Points, in no order, along strands that fork and pass close to each other.
Two points are linked if the straight distance between their rows is under 86.8.
rel: [-45   9  22  33  12  24  40 -16   4   5 -11 -23  15 -10 -13  17 -24   0
   5  45]
tepo: [-21  10  -9 -12  16  31  41  35  41 -44 -10   0 -13   5  29   9  10 -31
  20  37]
Dide: [ 21  -3  34  -2  31  -5  35  23   1  -3 -15  52 -23  -3  16  13   5   2
 -19   8]
sed: [ 33  11  13   6   6  14 -14 -15 -19  27  33  29   9   9 -26  -2 -27   9
  15  14]
Lev: [ 30 -15  -4 -12  18 -16 -42  25 -11  14  17   5 -21  14  -5 -32  40 -21
 -23   1]
mitap: [-17  10   3  18  24  16  45   4  11  22 -31 -26 -21   2  -1  44 -14  15
   9  55]
Gor: [  0  -8  11  10  -8   9 -57 -46  -2  24  61 -14  48  30 -10 -29 -19 -16
  15 -18]
zadap: [-22   0  28  34  -4  36   8 -19  14  21   5 -20  19 -18 -31 -10 -15 -15
 -12  32]
dodir: [-14   0   9 -10   3  40  48  54  13 -45 -18  11 -38 -24  20  16  17 -18
  12   2]
raroz: [ 36   5   4  27  45  -7 -13 -25 -23  32 -20   6  -6 -10 -15   2  12  36
   4   5]
lotul: [-21  44 -34   8  31  -2  19 -19  26   7   6 -29  18  -3  -5   3 -33  -2
 -21   8]
leko: [-42  45 -19  20   1  50  10  25  17  13 -19   3  34  -4  -2  26  -9 -12
  12  16]
pana: [-24  -2  15 -45 -32   7  24  39  13 -13 -36 -37 -38  -8   4 -37   7 -20
   7 -41]
soru: [ 27   8 -21  33  11  -1 -23 -18  24 -18 -12   8  16 -14  -7 -10   2   7
 -16  24]
dadi: [ 41  -4   7   2  31   7 -38  19 -46  20  28  -8  13   2 -22 -30  13 -11
 -18  22]
Fub: [-26  21 -16   4  -3   1  14   8   2 -15  -2  29   4 -28 -34  30   0  -2
 -13  22]
nipi: [ 14 -25 -23  36   6  -4 -53 -26 -40  -1  35 -24  64 -16  -2  24  -8   7
 -12  -2]
zeme: [ 35   7  -9   4 -16 -21 -50 -33  -4 -15   5  32  30  31   2 -24  12  21
  27  28]
gule: [  2 -45 -17   9  -2 -39 -16  12 -23   3  17  11   9 -20  -2 -19  42  25
   1  -2]
rudop: [ 30  -9  30 -47 -39  -4 -16  13 -32  -9 -10  37 -45  21   2   6   7   5
  -7 -51]
Vomu: [-18  -2 -24  -7  16  -9  34  48  46  -9  14  25  -7  -6  18  -5  -1 -15
 -27  -4]
poba: [ -6   4  -3 -42  31 -45  17   9 -22   2  -1  11 -20 -24 -33  10 -23 -14
   4   0]
nanuk: [  8 -21  20 -10 -26  23   0  27  28  -4 -33  -7 -56 -13   2 -25  22 -14
   9 -15]
bufeb: [ 14  -3  10   7 -27   3 -26 -37 -15  29  43  24  46  28 -21  -7 -32  11
  12   8]
kagi: [ -6  17  -9 -12  -6   5 -34  22  11  26 -16   3 -21   7 -24   7 -49 -23
  13  22]
sog: [ 48 -67  15   6 -32  -3 -29   9  19 -12 -13  26  -7  -2  22 -10  22   1
  17   8]
dolil: [-16  -7  -5  35  -8   4 -31   5  18  -5  17  25  63   3  10 -33  -9  -1
 -17 -11]
fibu: [-13  15 -34 -33  -5 -18  30  21  42 -14  -6   7 -40 -13   8  -8  11  -4
   3 -27]
Mub: [-34  19  -4   4   7   0 -12  24  17  17  15  35 -26  20  -8 -17  12   9
  19  -5]
pebur: [-34  39   7  46  -1   5 -11 -52  14  -5   9 -17  30  10  34  -5 -31 -23
 -41 -48]
Dom: [ 20 -39  -5  18 -29 -15 -50 -43  22  13  40 -18  67  16  20  22  20  10
 -15  22]
Teven: [ 23 -16  16   4 -20   0 -50 -60 -33   5  63 -18  68  25  27   9 -22 -13
  13 -22]
gelin: [-42  69  -9   6  -8  28  18 -38 -23  -7  20 -51  25   0  -6  19 -26 -42
 -37 -14]
rovov: [-12  16   7 -33  15 -15   5  43  13 -16 -63   1 -23  10  14   9 -16 -33
  15  14]
zubo: [  8 -34  20  32 -13  -8 -53 -66  11  22  28 -15  36  24   5  26   7  -7
 -41  14]
siras: [ 34 -16  12  -2 -14  -6 -55 -40  -3  -5  26   8  55  17   0  -7  40  -1
  13  32]
tinim: [-16  15 -27 -64  -1 -27  63  17  10 -28 -11 -18 -51   0  16   8  -4  -4
  10 -23]
Vugis: [-10  10  -2  20   6 -15 -13 -54 -18   0  26  -9  26 -12 -33  18 -29  -4
 -32   6]
muv: [ 36   2 -28  21 -15 -14 -36 -34   2 -30  -6  14  -4  -2  -3 -17  26  27
  21  28]
pifun: [-19  17  -6  -1  -1  10  49  29   5  21 -52  -8 -24   1   7  29  12  27
  21  21]
naz: [ -2  29  -9  25  43  -5  12   6  30 -14 -26  -2   6 -16  14 -22  21   6
 -31  29]
kun: [-24  17 -29 -34  17 -25  60  25 -30 -27 -15 -18 -45 -16   4  24 -10   9
  30 -13]
Nozo: [  5 -44 -16  -2 -26 -49  -6  -7 -19 -17  20  17 -20   1  -5 -31  16  34
  33   0]
pup: [ 31 -61   5  -8  -2 -16 -14  22 -21  11  31 -10 -12 -18  -6 -32  45  -3
   1  -4]
Mema: [-21   1   2   6  33 -10   0   2 -23  -1   4   8  16 -31 -38  17 -32 -12
 -13   7]
gav: [  3 -30  17  25 -13  27  -2  16  10  11   1   9 -17 -26 -36  -9 -20 -15
   8  38]
Dele: [  8 -32   3 -23 -46 -30   7  -7   6 -22 -36  -3 -31 -17  10 -10  11  28
 -12 -78]
duro: [ 11  -5 -17  -1 -27 -21 -10  -7   1 -32 -12  32 -37   1  -1 -22  13  26
  28  -2]
ridam: [-57   9  -8  17  14  33  55 -11   9  12 -12 -67  33  14   4  25 -17 -15
  17  45]
sogor: [-42 -26 -13  26  -8 -12 -17  23 -10   4  42  17  34  -3 -21 -30 -12  -4
  -9  -1]
busu: [-14   8  52 -41 -42  19  -8   3  -2 -38 -29 -15 -29  39   3   0 -18  17
 -24 -69]
banag: [-43  52  17   0   3  45  19 -40  -9  20  23 -53  18  20   5  23 -45 -47
   0 -16]
taba: [ 66  -1  12   7  22  23 -24  10 -23   7  16  23   9   1  -6 -19 -12  -7
  -1  25]
Potod: [ 36  27 -18 -10  11   6  27  13  -2  39  -1  -1 -33  -4 -12  -4  -6  22
  -8  21]
vevaz: [ -8 -30 -11 -14 -32 -25  37  16  26 -31 -21  16 -44 -30  13   2  10  19
 -17 -47]
mube: [ -3   9   3  47  -8  20 -37 -26   5  -3   9  -8  54   8  17 -14 -31 -14
 -29 -33]
Mibu: [-14   3  27 -22 -32 -12  12   9   0 -41 -56  -1 -40  14  30  -4  -7  24
  -1 -65]
Ser: [ 51 -26   8  19  44 -16 -21 -14 -11  23   2  19   9  -5  18  10  33  37
   9  -5]
Tisi: [ 27 -14 -12  30 -24  -1 -32 -68 -32 -14  21 -27  56 -22 -15  28 -22   4
 -26  -1]
Lif: [ 35 -14  -1  10  33  -2 -57 -13 -44   1  18 -21  51 -15 -16  -1   9 -18
 -16  17]
Dedi: [-22  20  -7 -30  17 -16   4  39   7  19 -18   5   5  23  -2  11 -54 -29
   6  17]
bupev: [ 54 -25  25 -36 -21 -11 -20  -4 -41 -29  11  23 -21  15  21 -11  44  17
  13 -36]
zofa: [ 12 -25 -27   7   0 -11  23  35  28   6  16  28  11 -28   5 -18   5   9
 -30 -15]
Busok: [-50  34   0   8   5  53  41 -41  19   9   3 -76  41  30  19  19 -17 -44
  23   9]
kan: [-25  10 -11 -31   9   9  24  32  15 -42 -40 -22 -30  27  32  13  -2 -33
  42  28]
nisip: [ 32 -43  12   6  34 -27 -25 -22 -24   6  31  -2  51 -10  17  25  51  38
  19  12]
raz: [ 19   6   6 -25   6  -4  32  -5  36  45  19   0 -18  -4 -25 -16 -14   4
 -11  19]
zitep: [-39   2 -17 -32  10   2  33  50  21  33 -20 -30   2  13   1   4 -22 -25
  29  17]
las: [-30  19  -7  26 -34   0   8 -54 -12  30  23 -18  22   5 -21  11 -49  11
 -34   3]
Buzag: [-44   1 -23   8   2 -20 -31  18 -12  21  47  23   4   7 -29 -14  18   3
  -1 -12]
kig: [-39  -3  -4 -44  -8  11  46  59  11  21 -25 -42 -28  12  22 -13   5 -20
  40 -23]
Potab: [-15  40 -24  -7  41  -3  27  16  15  -9 -30 -28  -2  -3   3 -14  -2  -1
   8  28]
nofin: [  6  23   8   0  38  -2  26  -8 -15  29 -14  -3 -42 -11 -22   5  29  19
  -5  16]
zitok: [ 41 -26  27 -21 -40   5 -30  -8 -28 -57 -10  11 -19  19  31  -4  55  22
 -11 -62]
Pib: [ 12  14  27 -27 -12  -2  15  33 -24  -5 -31  47 -41  17  15  17  -2   4
 -12 -25]
rig: [  5   1 -13 -26  16 -26  29  14 -32 -24  -2  11 -47 -42 -20  19 -13   6
  12 -19]
mezo: [-21  42  -8   5 -12  27  22  13  19  20 -13  35  11 -20 -24  22  21  15
   2  16]
fev: [-41  46   1  47  22  19   5 -50  28  16   2 -32  19  15  11   4 -22   4
 -12 -16]
Rav: [ 64 -34   3 -25 -43  -6 -27  10  -5  -9   9  38  -5  14  30  -3  31  17
  21 -11]
Kugu: [ 26 -47  20  22 -18  17 -15  18   7  -8 -29   6 -36 -27 -12 -20  10  -7
  13   7]
bunu: [-26  15   1   2   2   7  26  35  21  23 -25  14 -38  24  21   3  14  14
  12   7]
vok: [ 33 -21  29   7  24 -11   7  -1  -4 -11  -8  39 -24 -16   9   4  41  17
  -7 -16]

Follow the links from the first point to the second, and from the first to the third. Name the last point that the two ways share.
busu; leko; Gor: Mema
bufeb; rel; Dele: dadi
nipi; pebur; Teven: dadi
zubo; dolil; pup: muv
kagi; fev; Dide: Kugu
Pib; banag; Buzag: rel
mezo; gule; Vomu: Mema
muv; Rav; Busok: rel
nofin; Mub; pana: Kugu
Teven; zubo; bunu: muv

A fork is a point with three links. Follow the links from the first point to the second and name the forks in between, in order.
Pib; zeme: bupev > Kugu > rel > muv
Lev; sogor: muv
Nozo; pana: muv > rel > Kugu
raroz; sogor: Ser > bupev > Kugu > rel
nipi; siras: dadi > muv
Rav; pifun: Kugu > rel
